Each row is a point on a tangle of strands that fork and nearly touch. The rows are in no order.
(in the rows, 128 means zero)
Two points are linked if the straight distance between their rows is under 156. Some points are linked to none.
Bugen: [ 97 116 157 112 143 165  85  87 123  80  99 171  78 133 127 137 100  95
 110 102 171 181 135 135 122 174  96 144 102 118 119  97 135  92 121 156
  90 150 158 128 116 162 101  65 125 146 114  88 115 149  79 144 146 141
 126 140 189 136 127  85 145]
Beb: [111 167 145  99  59 167 168 100  88 170  93 133 177 125 116 163  51 126
 137  99 116 131 150 133 105 128 168 176 142 142 141 146  70 153 214 122
 137 150  90 119 147  65 138 147 110 146 115 190 167 178 146  60 131 102
 158  81  77 181 115 115 137]
Rez: [117 145 101 135 138 118 115 167 157 108 121  97 153 142 119  96 189 154
 149 157 100  74 135 104 113  88 168 140 142 110 135 167 111 144 104 122
 199 119 108 135 113 107 172 137 154 135 149 144 164 118 173 121  78  98
 125 109  94 116 109 132 145]
Neb: [156 121 213 136 141 164 109 100 104 120 125 153 153 137 117 137  80  93
 129 158 164 152 143 140 170 125 133 108 139 170 125  74 114 114  78 140
 122 100  63  94 140 131 105 112  79 127  94 155 160 148  71 100 173 139
 120 108 130  84 165 138 121]
mosip: [165 121 146 150 212 108 133 167 137 100 143 121 149 131 136 110 182 116
 143 170 138 111 105 137 178  91 173  84 109 144 134 101 147 125  51 184
 141  94  95 125 100 138 130 116 123 101 138 157 132 106 102 161 102 139
  76 133 102  81 153 186 131]
vafip: [150  72 117 117 110  79 102 152 149 152 135 147 133 188 154 124 115 161
 133 165 131  89 140 125 151 100 103 113 155 110 130 166 138 162 100  94
 190 104 102 106 166 134 120 174 169 152 143 147 187 114 167  97 118 133
 142 143  98  79 129 134 105]
Lutek: [120 176  85 149 178 113 157 147 155  92 134 100 120  97 123 101 208 129
 147 120 106 123  97 119 110 119 159 136  79 116 130 145 146 113 119 165
 131 126 172 174  75 120 167  99 136 117 137 108  73  99 130 178  97 129
  86 137 133 147 120 143 142]
dudir: [137 131 144  77  89 157  51 124 129 115 112 166 108 157 108  89 171 161
 119 113 152 118 158 119 126 146 105 161 150 110 117 173  84 129 104 110
 142 107 106 133 121 129 189 145 161 173 108 156 173 171 165  92 156  98
 124 137 103  96 120  84 127]
sal: [ 70 137  74 142 117 128 150 142 170 111 121 136 121 136 105 141 152 124
 151 142 116 143 117 109  63 129 115 130 119 112 100 153 127 111 187 144
 168 149 172 151 129 106 122 131 110 123 169 116 110 124 166 154 112 112
 133 143 160 194 111 109 143]
nupo: [167  84 190 123  98 111 110 107  97 173 139 162 127 136 152 139  59 124
 100 140 165 152 162 160 176 136  58  99 143 144 132  80 127 132  96 109
  90 113  98  91 169 163  89 153 107 135 118 115 134 130  99 127 190 173
 142 146 145  76 168 170  99]
Mebad: [ 62 157 124 132  98 152 112 135 140 111 109 119 142 120  95 118 162 127
 140 139 104 111 155  95  67  99 159 170 145 111 121 179  73 113 158 121
 177 166 123 140 124 108 155 113 130 154 143 147 177 132 155 109  99  86
 145 100 115 169  94 113 165]
rarus: [ 72 132  79 116 117 138 126 119 157  96 109 163  97 142 103 145 145 117
 138 116 140 164 121 123  83 151  87 137 105 108 101 145 130 108 195 148
 136 147 188 149 134 116 123 109 113 147 153 109 109 143 156 146 133 119
 129 158 179 194 103  93 145]
sapap: [104 150 122 166 193 140 197 128 148 119 169  97 136  72 122 132 150  81
 159 124 112 122  84 127 100 139 165  99  92 156 119  83 173  94 120 164
 111 141 164 160  86 126  91 107  99  77 137 101  58 100  85 194 115 135
  95 104 165 175 131 149 141]
fubek: [139 205 100 132 112 134 173 134  77 134 134  57 182  81 108 104 168 136
 154 114  71  85 135 123 150  99 211 146 129 143 160 160  83 153 130 125
 120 115  85 145  99  73 183 142 111 122 140 156 125 141 172  78 101 101
 118  52  63 132 107 124 131]
gefo: [129 115 164 125 173 152 121  82 105  89  98 121  88  85 147 132 100  93
  97 101 164 177 125 135 140 157 124 131  95 129 149  82 155 106 102 145
  70 145 160 140  98 166 116  57 126 139  98  74  87 120  57 153 133 157
 116 125 166 127 128 110 135]
Vis: [123 185  93 138 143 135 141 120 129  86 113 115 111  86 112  92 197 130
 137  99 129 147 105 131 112 133 123 143  69 111 134 142 124 107 127 161
  90 122 180 178  86 102 180  79 120 139 135 113  77 141 138 149 129 131
  84 121 132 148 118 112 148]
tuz: [120  91 145 135 155 100 153 125 112 172 118  74 147 123 151 165  57 129
  99 137  95 105 139 101 135 122 173 147 166 128 166 125 154 165 145  75
 137 168 106 118 156 157  86 136 152 125 100 109 140  73  87 125  88 123
 174 112 117 137 112 133 122]
makeg: [ 67 109 104 106 119 144  91 107 150  97 119 196  81 170 114 154 114 104
 136 122 155 170 125 130  88 162  86 125 122 110 102 135 145  93 182 145
 141 151 168 126 148 151  93 100 116 139 146 103 125 149 128 153 128 132
 143 164 193 165 110  89 155]
zemel: [ 93 114 149 126 162 136  68 127 164  77 126 170  98 167 122 130 146 118
 127 138 156 153 122 126 121 130 123 128 122 112 108 127 141  84  94 159
 153 123 130 124 121 166 107  90 147 133 133 118 142 123 101 159 114 153
 112 147 171  97 130 123 147]
rupaf: [170 156 168 108 116 189  92  83 111 102  99 172 113 107 119 100 109 134
 112 121 166 174 147 142 155 173  88 155 105 147  99  83  82 103  99 160
  52 115 136 136  87 128 161  95  85 143 110 137 111 181 107 109 204 141
 107 120 160  92 157  94 122]
Zad: [185  85 103 129 114  36 140 133  88 199 156 102  93 117 182 116 128 174
  69 111 109  81 139 153 172  99  58  91 141 141 159 149 161 155  81  85
 119 101 135 132 170 165 118 197 212 129 109  85 113 109 161 109 133 136
 131 150 101  64 143 201  77]
mukaz: [116 136 111 134 141 128 155 124 122 117 108 100 132  96 125 136 122 124
 125 127 131 145 119 121 119 143 128 147 119 119 138 125 142 143 145 119
 115 132 148 148 127 115 133 100 122 128 124 118  99 121 116 135 119 128
 127 122 124 152 118 112 135]
kub: [102 152 147 164 206 110 128 175 188  73 155 123 147 128 118 101 198 115
 152 159 106  85 108 106  98  89 200 127 102 138 115 123 146  96  82 185
 182 156 137 138  70 143 119 117 148  92 145 127 111  84 100 202  68 130
 101 141 145 122 123 173 162]
pebap: [201  97 129  88  58 105 105 134 107 178 133 165 113 154 158 105 114 178
 109 127 145 127 157 145 159 145  39 132 137 124 101 157 121 163 133  94
 111 104 128 116 160 135 150 194 139 140 119 128 127 156 182  92 186 122
 143 170 101  91 134 122  79]
Toti: [144 121 139 147 167 113 173 130 100 165 116  62 170  96 138 161  77 119
 107 130  94 107 122 112 160 121 183 134 148 138 168 111 149 172 124  97
 114 140  93 123 137 123 115 130 126 111 100 124 120  91  89 113  98 114
 151  82  96 128 120 133 118]
Gigon: [189 132 161 106 123 170  65 109 122 111 113 165  93 134 129  89 146 165
  96 114 161 159 157 138 172 162  80 155 117 123 108 113  94 111  72 138
  70 114 126 137  90 152 180 118 122 150  97 130 131 161 132 123 188 129
 109 146 142  66 144  97 105]
Rokab: [138  96 147  81  53 122  97 126 124 165 109 172 134 186 131 135  81 151
 115 130 141 104 156 121 118 137 105 154 166 118 117 184 107 174 170  84
 172 136 102 100 169 120 138 178 161 163 114 162 196 159 175  64 145  99
 169 151  81 130 124 102 115]
Bemak: [ 91  98 133 138 175 129  80 138 185  87 159 173  93 183 132 137 148 108
 151 144 157 146 102 146 111 128 121  98 121 110 106 113 171  64 100 166
 156 120 140 119 108 181  80 106 161 112 150 108 129 112  90 186 104 170
 101 164 188 106 132 150 157]
novet: [116 105 118 114  99 124 153 127 116 171  97  88 130 137 133 151  79 144
  98 115  91  96 148 102 105 131 147 170 171 110 155 169 126 174 200  68
 144 172 126 124 155 133 131 153 163 143 107 128 157 112 150  84  94  85
 184 139  97 178 109 102 134]
mova: [117  99 152 148 177 148  82 136 168  93 169 176  92 172 127 129 145  96
 155 135 177 154  90 170 134 135 115  69 118 126 112  77 170  47  87 187
 114  90 127 106 103 181  76  99 148 102 138 110 126 130  67 182 131 178
  90 160 191  97 151 162 150]
pob: [ 88 148 124 180 174 149 206 137 143 143 193  92 163  80 112 150 129  76
 175 122 103 105  73 141 100 133 171  74 101 166 110  67 163  96 139 164
 116 139 133 132 104 105  69 125  77  55 143 109  74 121  97 176 129 119
 100  69 160 184 131 149 140]
nom: [100 112 124 129 164 128 146 106 131 113 109  92  96  90 130 150 114 109
 113 112 108 138 135  84  72 143 155 167 131 117 161 131 156 125 170 107
 132 173 173 169 105 171 122 105 144 134 103  70  85  71  91 172  89 124
 159 151 175 183 100 104 137]
Bep: [129  86 102 102  92  81 172 129 101 186 129 129 112 131 161 170  53 127
  98 127 142 149 139 150 140 146  63 111 141 129 133 124 164 171 185  96
  94 143 165 100 188 136  81 153 134 128 138 103 106 113 140 125 140 163
 165 168 134 150 125 148 113]
vup: [199 136 168 143 197 130 112 152 111  97 135 121 153 119 125  94 186 120
 135 149 142 121 126 137 207  94 174  89 114 164 144  97 118 137  37 189
 120  80  72 126 102 122 153 121 100 109 117 167 140 129 113 133 135 131
  71 126  89  67 172 171 107]
naki: [ 96 108  67 158 107 113 191 174 174 163 153 123 159 169 143 190  75 130
 171 167  97 107  90 129 114 118 134  94 163 140 113 115 142 148 204 110
 173 118 131  88 165  88  63 178 113  81 198 141 133  99 141 127 100 122
 161 125 153 167 113 148 122]
fiz: [211 123  95 122 116 105 125 119  94 162 121 134  96 111 174 120 138 160
  94 108 155 168 127 167 165 157  43 112 105 112 126 107 146 130 104 118
  51 104 169 134 131 142 152 141 141 123 127  90  67 126 139 150 165 171
 120 168 125  98 145 142  86]
vop: [114 137 106 171 157 140 154 167 165 122 190 132 150 142 114 120 175  94
 193 157 137 116  77 169 128 117 132  42 101 144  98  81 162  81 108 189
 144  64 116 117 114 110  90 138  99  79 179 141 111 147 117 160 133 143
  74 118 142 127 149 174 141]
zene: [165 128  56 117 145  98 153 129 119 133 115 104  83 113 159 127 163 149
 108 108 123 149 107 138 126 142  87 125 107  96 143 139 168 138 137 110
  96 117 180 150 128 142 152 122 163 130 126  86  68  99 138 162 115 156
 124 178 132 134 120 125 113]
Furis: [102 127 128  92  94 143 149 101  96 160  88 101 118 116 112 143  87 125
 101 100 114 104 162 106  89 146 138 188 170 109 158 172 101 165 223  77
 129 178 130 135 141 129 146 129 147 152  99 146 160 140 150  72 112  78
 186 139  97 201 108  88 155]
suta: [153  89 125  76  45  93 131 127 102 187 115 148 122 161 150 137  67 159
  94 112 141 111 154 131 133 143  78 142 154 125 129 168 137 194 190  73
 126 152 132  94 186 131 117 184 152 148 109 135 155 151 178  64 145 113
 177 171  88 147 126 117 109]
Vil: [145 171 101 130 160 114 160 124  95 116 128  63 131  62 119  95 184 136
 121 101  93  98 110 109 134 128 170 151 117 123 175 143 129 150 114 105
  99 114 138 167  82 115 191 104 138 126 100 122  89 116 130 119  94 107
 120 109  87 137 121 114 143]
mimad: [150 111 166 147 167 164  84 134 145  90 154 190  93 159 135 121 140 107
 135 129 181 166 111 175 161 153  96  68 114 131 104  51 139  54  63 190
  77  87 125 104 107 173 100 100 123 108 126 114 121 134  76 166 167 170
  86 158 194  83 164 157 128]
Buda: [119 132 105 144 198 145 183 108 160 126 169 115  95  92 144 142 140  81
 151 108 142 153  80 151  96 156 129  91  83 136 116  83 187  85 143 161
  95 122 185 161  83 146  90 101 131  98 140  77  31 101  85 212 112 156
  88 140 190 186 122 148 139]
Feku: [147  94  96  99  85  83 148 131 101 173 114 118 105 136 162 147  86 148
  90 122 129 131 140 130 137 145  71 131 138 112 140 150 155 177 172  80
 108 140 156 112 174 134 118 160 150 140 120 110 114 126 163 111 137 137
 162 167 108 143 125 123 107]
vake: [163  83 168 102  86  85  83 112  85 167 146 165  97 139 160 130  65 154
  70 131 160 131 178 154 169 137  37 113 150 136 138 122 134 127 112 105
  92 142 132 107 171 182  96 158 152 143 113  87 131 127 129 130 176 163
 150 161 143  76 148 166  93]
mavaf: [ 93  73 106 124  94  91 173 142 138 188 152 141 136 167 145 200  23 112
 134 147 113 133 122 138 122 127 110 102 169 137 129 112 160 155 228  92
 140 157 139  79 186 129  38 161 114 106 156 127 145  98 112 116 112 146
 191 150 147 184 120 150 133]
lipur: [ 99 100 115 150 125 115 120 160 180 123 163 160 158 185 124 150 114 119
 177 183 125 114 104 128 117 100 128  90 155 127 103 121 146 114 134 129
 202  95 103  94 146 117  80 143 114 106 175 158 173 127 124 134 109 136
 134 125 135 114 138 146 142]
pifo: [119  80 133 114 136  98 126 126 113 163 122  72 130 139 147 136  90 143
  94 125 100  89 145 101 125 117 158 159 170 112 167 153 142 171 150  56
 153 161 110 121 154 158 115 156 181 134  96 110 152  90 126 101  94 100
 181 139  96 143 115 115 124]
fof: [150  87 110 134 124 106 123 161 157 137 156 163 128 168 147 131 133 129
 153 166 155 145 114 160 159 127  79  74 137 120 116 109 151 121 109 136
 140  73 120 102 156 129 102 151 132 123 168 144 135 114 128 147 144 165
 113 158 135  88 147 158 111]
velaf: [166  90 117 134 177  65 169 134  99 178 147  53 136  94 170 138 114 143
  76 125  83  79 114 122 169  98 171 109 142 136 178 123 169 177  87  79
 113 127 111 124 140 163 117 163 187 118  95  94 116  66  96 132  83 130
 141 119  92  80 127 172 103]
zakep: [169 126 116 142 187  91 194 133  88 164 128  35 155  77 151 145 119 140
  99 116  61  83 104  98 152 124 206 137 142 137 186 112 160 193 112  76
  98 138 112 142 116 142 135 147 155  96  87 115 103  59  89 129  84 109
 152  90 100 116 112 139 110]
bida: [198 173 152 125 155 145 123 134  89 117 132 112 162 103 114  89 179 130
 148 133 135 128 137 138 196 107 169 118 114 167 140 123  95 148  58 169
 114  73  75 140 107  99 181 137  85 127 117 176 125 161 147 102 159 121
  86  98  74  73 162 136  99]
Gev: [145 143  90 136 133 122 160 139 122 132 119 106 145 114 132 122 149 134
 134 133 129 146 108 136 149 134 116 122 111 128 130 125 141 147 121 133
 115  97 136 139 132  98 141 124 108 118 148 139  92 129 134 135 134 137
 102 120 104 130 142 130 118]
rem: [151 126 122 118 174 110  82 154 146  95 128 103 129 146 129  73 216 158
 127 141 122  77 120 115 146  96 170 130 132 112 142 154 131 135  64 129
 176 103 107 140 101 135 187 125 174 139 126 148 158 113 157 127  85 101
 108 137  80  78 123 135 141]
Muke: [118  93 118 111  86 110 107 147 153 156 118 152 150 201 141 141  83 149
 144 164 122  95 138 107 124 110 126 139 165 108 120 168 122 166 159  90
 204 126 100  90 174 107 113 169 159 146 147 163 203 124 173  86 102 108
 165 128  98 128 119 120 120]
sem: [119 105 152  88 110 144  73  93 118 113  95 172  81 148 129 135  91 121
  99 112 171 171 155 134 129 165  77 150 123 112 117 125 130 119 135 127
  97 163 150 114 142 164 112  93 132 152 111 104 132 150 113 133 149 142
 152 159 166 115 126  83 130]
luzel: [203 149  68 119 140 104 137 103  89 131 111 107  83  81 167 107 176 155
  94  84 132 153 102 148 148 154  72 137  87 101 149 122 161 127 118 107
  49 107 187 155 101 136 185 110 158 128 110  81  50 123 134 149 134 160
 121 169 118 113 136 115 108]
ripa: [103 151 177 116 106 173  91 104 128 100 106 161 142 137  91 131 114 107
 134 140 154 152 147 117 118 126 137 145 132 136 101 128  79 105 106 148
 148 118  94 118 137 114 136  96  97 156 105 169 168 173 108 100 152 120
 119  93 124 109 140 112 149]
Giton: [178 120 143  91 115 148  45 125 133 104 118 172  82 153 127  86 172 181
 102 103 149 139 152 134 163 154  77 154 128 102 108 148 102 116  79 122
 105 113 124 134 110 159 183 130 166 162 105 123 134 153 156 117 166 121
 110 158 131  72 131  90 113]
lefor: [ 41 160 145 174  94 150 128 134 162 106 126 125 156 101  83 124 164 108
 152 119  93 114 151  87  43  80 187 164 127 123  99 170  63  82 155 132
 167 217 137 144 117 122 137 118  96 132 148 125 172 119 139 137  95  91
 139  93 155 190  95 125 168]
beg: [ 93  89 102  98  92  99 167 119 116 163 115 145 107 154 141 187  44 113
 111 130 132 154 136 137 104 158  91 121 146 130 121 128 163 166 229 104
 115 161 170 106 185 137  73 142 109 124 133 111 122 116 136 122 125 142
 186 180 149 201 119 118 128]
rasi: [139  99  91 118 157  86 139 137 144 132 131 107  85 136 167 137 136 141
 107 137 126 135 115 128 122 123 105 126 133  97 143 142 177 129 131 106
 129 133 161 147 131 162 121 129 184 137 132  82  96  76 118 173  92 163
 127 172 145 120 112 148 120]
lalom: [155 142 136  98  89 149  98 124 122 129 112 142 138 138 116  99 146 152
 129 129 144 128 150 130 137 137 114 148 139 124 118 160  92 148 111 118
 145  92  96 129 131 102 170 147 129 157 116 167 151 168 163  88 164 107
 122 123  87 103 132 100 111]
gomis: [ 91 102 132  86  88 123  74 119 142 117 103 184 102 183 117 147 103 137
 125 141 150 143 145 112 109 149  94 151 150 100 112 164 126 134 163 106
 168 146 133 107 159 145 117 115 143 163 126 139 178 138 150 115 125 125
 163 160 140 136 115  96 141]
navip: [ 89 177  98 202 116 133 197 159 162 132 133  77 159  70  98 133 164 136
 152 105  52  97 132  85  56  98 205 134 133 131 123 151  85 127 178 132
 157 203 168 161 110  96 127 158  97  96 153 117  99  75 154 158 100  97
 153  95 169 210 108 122 129]
ramig: [134 147 177  85  67 161 138  98  97 173  94 159 168 149 121 156  37 120
 126 110 143 135 152 130 121 135 143 168 150 145 131 132  89 161 181 110
 143 139  79  99 159  85 124 148 113 152  99 187 174 181 121  68 154 108
 162 107  75 150 138 109 129]
timum: [169 169 139 111 115 145 110 125 101 124 125 104 156 120 112  85 180 142
 141 121 126  97 146 128 161 115 164 138 136 147 143 155  89 151  85 124
 143  87  76 138 111  92 193 143 126 151 115 174 148 168 168  80 143  99
 109  96  63  95 130 114 120]
Gubik: [126 225  85 144 103 119 191 141  79 129 143  61 179  68 102  94 182 133
 170 106  75 107 120 124 137 106 201 141 108 143 156 169  88 145 130 141
  87 110 131 165  93  69 181 121  89 113 153 143  97 142 176 106 107 118
  95  65  77 144 115 118 127]
sar: [148  76 126  99 114  80  78 133 126 145 141 161  81 161 170 128 109 154
  88 127 150 138 152 147 157 130  53 109 146 109 135 143 156 119 109 117
 126 132 149 120 159 180 104 148 183 154 130  89 138 102 141 150 138 177
 137 174 148  76 133 154 104]
fen: [125 136 149 102 160 146  53 105 122  74 105 123  79 123 116  91 180 139
  97  86 148 126 141 119 135 138 132 173 109 105 155 148 117 111  86 117
 115 137 129 146  84 164 187  72 176 161  92 106 137 128 113 125 112 115
 110 142 137 103 112  89 150]
linon: [135 200 135 126  96 150 164 110  78 146 125  82 193  94 110 130 122 127
 151 107  97 107 145 130 152 103 210 153 131 155 160 147  77 146 133 138
 122 116  64 137 119  65 166 141  98 140 126 174 147 164 153  67 126 113
 110  41  65 131 110 125 125]
bap: [ 39 150 163 191 121 165 173 110 145 126 158 111 171  78  95 157 103  76
 155 108  77 118 112  99  56 110 186 121 119 158 104  98 112  78 163 143
 140 207 134 139 117 106  80 115  60  92 128 114 128 137 110 145 128  98
 141  56 163 206 116 126 155]
Pero: [196 142 106 128 109 151 119 141 135 128 139 178 136 143 135 101 167 153
 158 147 147 167 120 162 164 164  63 104 106 125  85  99 112 115 103 173
  89  49 133 118 131 110 155 157  87 113 166 156  90 153 162 145 206 156
  98 147 131  90 156 142  84]
lise: [114  99  89 130 101  93 179 156 144 177 127 116 149 164 153 179  62 137
 138 159 108 117 116 122 129 119 121 118 163 130 137 138 147 174 193  92
 162 136 128  91 176 102  78 171 133 111 166 139 149  93 143 114 101 131
 167 133 126 156 116 145 114]
zasot: [103 135 156 164 200 119 125 156 164  82 155 127 158 129 111 116 169  98
 149 168 125 108 108 117 123  98 186 101 114 144 120 102 153  99  74 181
 169 125 106 127  98 131 111 103 116  90 135 143 135 116  94 169  92 127
  93 105 131 110 142 170 157]
Por: [ 76 155 144 192 155 151 207 131 137 139 169  94 178  74 106 161  97  80
 161 122  77 105  91 115  88 127 193 100 114 163 118  79 144 104 154 145
 124 176 127 131 110  93  73 121  65  68 130 117  93 121  94 156 124 103
 128  53 160 190 115 136 139]
Zizu: [ 74 158  76 170 117 126 168 153 183 115 126 108 127 105 103 130 174 133
 151 128  77 113 126  88  49  91 154 135 129 120 110 159 106 110 179 136
 180 182 182 163 117 104 139 151 115 112 170 109 100  95 173 164 104  97
 141 142 173 208 110 120 141]
rebu: [ 95 113  75 170 114 121 160 186 202 148 177 142 165 179 132 165 112 129
 202 180 102  84  86 131 108  92 141  72 161 148 101 110 150 119 164 130
 203  98 114  94 139  88  62 184 112  74 211 153 155 116 137 141 101 126
 143 111 151 143 124 163 137]
difot: [133 149 170 109 110 170 116  87 104 115  92 143 128 101 108 117  97 112
 120 123 168 163 147 129 134 154 115 156 122 145 118 109  98 119 117 139
  91 123 117 133 114 109 141  91  95 146  99 146 131 173  99  95 174 127
 126 101 127 122 147  97 132]
Sus: [ 94 128 136  84  86 145 145  94  89 139  78 133 103 109 111 151  74 112
 104  97 144 149 152 118  85 166 113 178 140 116 135 145 113 151 224 107
  95 180 153 129 141 115 129 104 111 162 107 137 142 161 138  89 133 107
 177 146 119 204 116  81 142]
bavul: [113 143 145 107 108 154 123  97 104 120  86 123 122 104 111 131 104 118
 112 110 151 153 147 120 116 150 119 171 132 123 136 138 115 137 153 115
 107 143 132 141 126 112 136  94 119 158 105 136 136 155 118  97 143 113
 139 119 118 153 124  92 145]
kob: [137 149 181 146 151 162 116 117 118  86 132 145 151 118 105 111 135  95
 146 152 152 152 124 133 161 121 146 104 108 164 117  84 112 104  64 185
 115  93  91 118 118 118 131  99  77 125 112 162 139 163  92 117 164 136
  84  98 130  94 161 144 129]
sozun: [110 183 145 139  92 167 178 107  94 152 114  99 196 110 110 157  80 117
 148 111  93 119 137 123 122 112 196 161 138 148 144 138  83 141 174 130
 129 143  78 127 130  66 135 133  92 135 125 175 149 158 132  77 122 104
 134  47  84 162 109 125 133]
mosa: [145 143 155 109 161 143  90  87  96  87 112  96  96  76 120  92 157 129
  90  87 149 128 136 122 147 144 144 161 117 130 170 125 116 128  83 113
  82 131 128 158  78 150 190  74 152 151  76 113 119 138 101 108 126 115
 115 127 111 111 129  93 145]
Gulas: [100 144 196  92  75 173  95  88 114 140  98 191 152 164  99 150  61 106
 129 132 155 153 153 121 100 137 138 159 147 145 109 126  77 129 146 127
 159 126  77  92 156 107 120 120 106 161 100 184 195 183 108  79 158 114
 157 106 107 125 143 108 138]
Subos: [179  90 103 134 158  44 169 140  95 188 158  65 112 101 186 129 128 147
  79 124  94  82 119 142 175  87 120  87 136 141 178 131 169 165  72  89
 113 110 117 135 155 164 115 179 197 121 115  89 110  75 119 143  93 157
 121 136 102  71 137 206  84]
Vopus: [137  95 109 109 141  96  85 136 143 115 127 130  78 162 155 117 146 158
 105 124 143 123 134 122 133 122  92 133 132  92 139 156 162 127 110 108
 148 129 144 136 137 173 134 126 191 152 128  96 134  97 138 150 105 150
 129 176 137  89 115 121 125]
Funod: [ 39 156 135 198  88 169 179 133 161 134 181 115 178 102  95 154 129  88
 172 111  73 113 100 118  54  87 179 103 107 156  80 116  97  76 175 136
 153 205 133 124 128  89  88 143  44  86 155 122 134 147 143 143 126 103
 131  69 152 211 120 127 147]
Fud: [148 166  96 125 102 161 111 134 146 100 124 181 121 135 108  95 180 156
 152 124 146 170 121 156 131 167  71 121  90 112  78 128 103 103 120 182
  96  80 160 138 122  93 161 126  92 138 155 155  88 172 166 130 195 148
  89 134 141 111 135 111 111]
sab: [141 134 166 152 167 161 109 133 136  79 140 170 126 136 115 108 160 109
 146 146 158 154 112 153 164 133 123  81 101 146 103  72 128  84  62 191
 103  83 112 118 109 133 115  93  93 110 124 147 131 146  88 145 161 151
  73 131 154  83 167 157 135]
tufuz: [ 87 132 109 112  98 137 101 133 150 112 100 144 120 151 105 125 139 139
 129 141 124 129 142 105  91 128 115 158 145 100 117 172 106 131 160 118
 176 137 130 137 143 114 143 116 134 153 138 152 168 148 161 112 117 107
 142 135 122 152 109 104 146]
tul: [163  87 151 118 150 107  67 131 129 127 139  97 130 150 140  92 171 158
 104 126 134  74 142 119 161 101 146 127 145 124 150 155 130 146  54  79
 164 105  90 134 126 154 168 156 188 146  97 131 169 118 154  95 102  97
 129 139  79  69 128 127 122]
Gipo: [120 164 128 148 198 108 124 159 165  68 138 100 127 107 113  89 219 132
 138 131 102  93 113 104 107  97 192 150  88 121 138 143 140 109  92 171
 163 145 152 159  60 143 168  96 159 115 129 112 108  83 112 186  77 120
  92 141 125 121 115 155 159]
ser: [225 131 105 123 114 129 125 128  98 154 123 144 124 119 157 104 150 166
 122 128 150 170 130 157 177 159  49 126 112 123 109 102 126 136 102 130
  65  76 147 132 124 124 165 151 106 117 147 128  80 143 153 137 187 156
 112 155 120  89 151 136  79]
nuf: [120 161 129 162 173 125 155 156 119 111 133  68 172  88 112 124 154 125
 134 145  85  87 126  98 129 102 211 139 129 140 152 129 124 146 107 135
 149 144 105 144 102 103 146 116 118 110 123 133 122  96 115 136  80 101
 120  74  95 132 113 144 142]
ler: [151  68 128 127 136  69  98 148 143 153 141 100 130 164 166 115 128 157
 104 145 117  67 137 122 156  84 133 118 156 118 148 160 151 159  74  74
 181 114 101 116 156 155 129 177 200 141 125 123 177  96 157 106  89 122
 144 137  90  69 127 143 106]
Dudu: [116  87 121 146 129 126 115 148 166 133 179 166 128 172 122 149 117 100
 177 168 158 141  90 162 130 128 100  59 149 132 106  91 160  96 122 142
 151  77 116  95 143 144  70 134 121 107 164 138 149 133  91 148 135 162
 119 149 157 105 143 154 146]
tos: [151 130 165 122 162 147 111  87  87 105  98 103 101  77 137 110 117 115
  90 104 161 158 135 126 153 149 125 149 111 134 157  98 134 134  86 125
  66 132 135 148  96 152 153  67 133 140  82 102 101 130  80 121 139 138
 120 125 129 110 136 102 128]
filep: [ 92  91 138  79  89 125  80 112 123 126 108 194  84 178 127 157  72 118
 114 128 164 166 147 129 114 161  77 141 144 116 108 143 140 132 180 121
 121 161 153 102 167 161  90 114 127 155 127 117 153 143 130 128 142 139
 168 171 162 147 119  93 140]
deka: [159  90 224 126 108 148  90 101 102 148 135 182 137 157 131 145  53 106
 119 157 164 156 154 145 172 129  97 110 149 160 121  67 113 120  88 115
 111 111  73  83 159 166  92 133  91 133  98 135 169 140  70 112 193 157
 142 134 150  73 172 150 104]
fitid: [115 131 149 117 162 149  53 116 147  69 104 163  87 152 116 107 167 132
 109 114 160 154 139 123 129 141 125 152 106 108 125 131 118  97  83 152
 125 128 132 136 108 162 150  72 157 148 115 116 143 133 107 153 122 133
  99 142 162  89 122 102 143]
Gosi: [ 70 167 108 202  88 147 204 146 151 140 139  96 175  87 100 153 133 119
 156 108  56 109 119 107  64  97 191 127 126 141 106 140  80 109 199 134
 149 203 149 139 126  83 114 157  69  92 167 129 116 111 163 135 113  98
 146  77 153 216 102 124 128]
zape: [133 187  94 119 108 154 118 113 128  92 108 139 111 101 107  90 184 143
 140 100 143 164 126 142 122 153  95 148  83 105 115 137  98 106 121 163
  73 111 174 162  97  97 180  92 105 146 137 129  87 170 155 127 166 137
  89 120 136 132 127  94 133]
famom: [135 130  85 134 114 124 140 151 146 133 132 146 137 150 127 131 139 130
 154 151 137 153 111 151 136 141  92 102 118 122 107 122 142 137 140 143
 141  79 127 114 153  95 119 139 107 118 168 148 110 134 148 132 144 148
 107 135 128 127 136 133 119]

Follow the links from the first point to the second, and from the first to the third. Name the last point that the two ways share.
navip, lefor, Bemak => filep
ramig, Zad, zape => difot
novet, naki, kub => bavul
beg, mosip, zakep => bavul

A fork is a point with three links, a tip a point with one. Leave the first point through the second and follow the links. Name the first fork or tip that comes.
Bep, beg => bavul
novet, pifo => Zad
bap, Funod => filep
famom, fof => Rez
Gubik, fubek => difot
ripa, Gulas => Gubik
makeg, rarus => Buda

A fork is a point with three links. Follow the links from the first point to the second and name the forks in between, in order.
Buda, mosa => filep
lalom, Beb => difot
Gigon, Dudu => difot bavul
Dudu, zape => bavul difot
pifo, Rokab => bavul
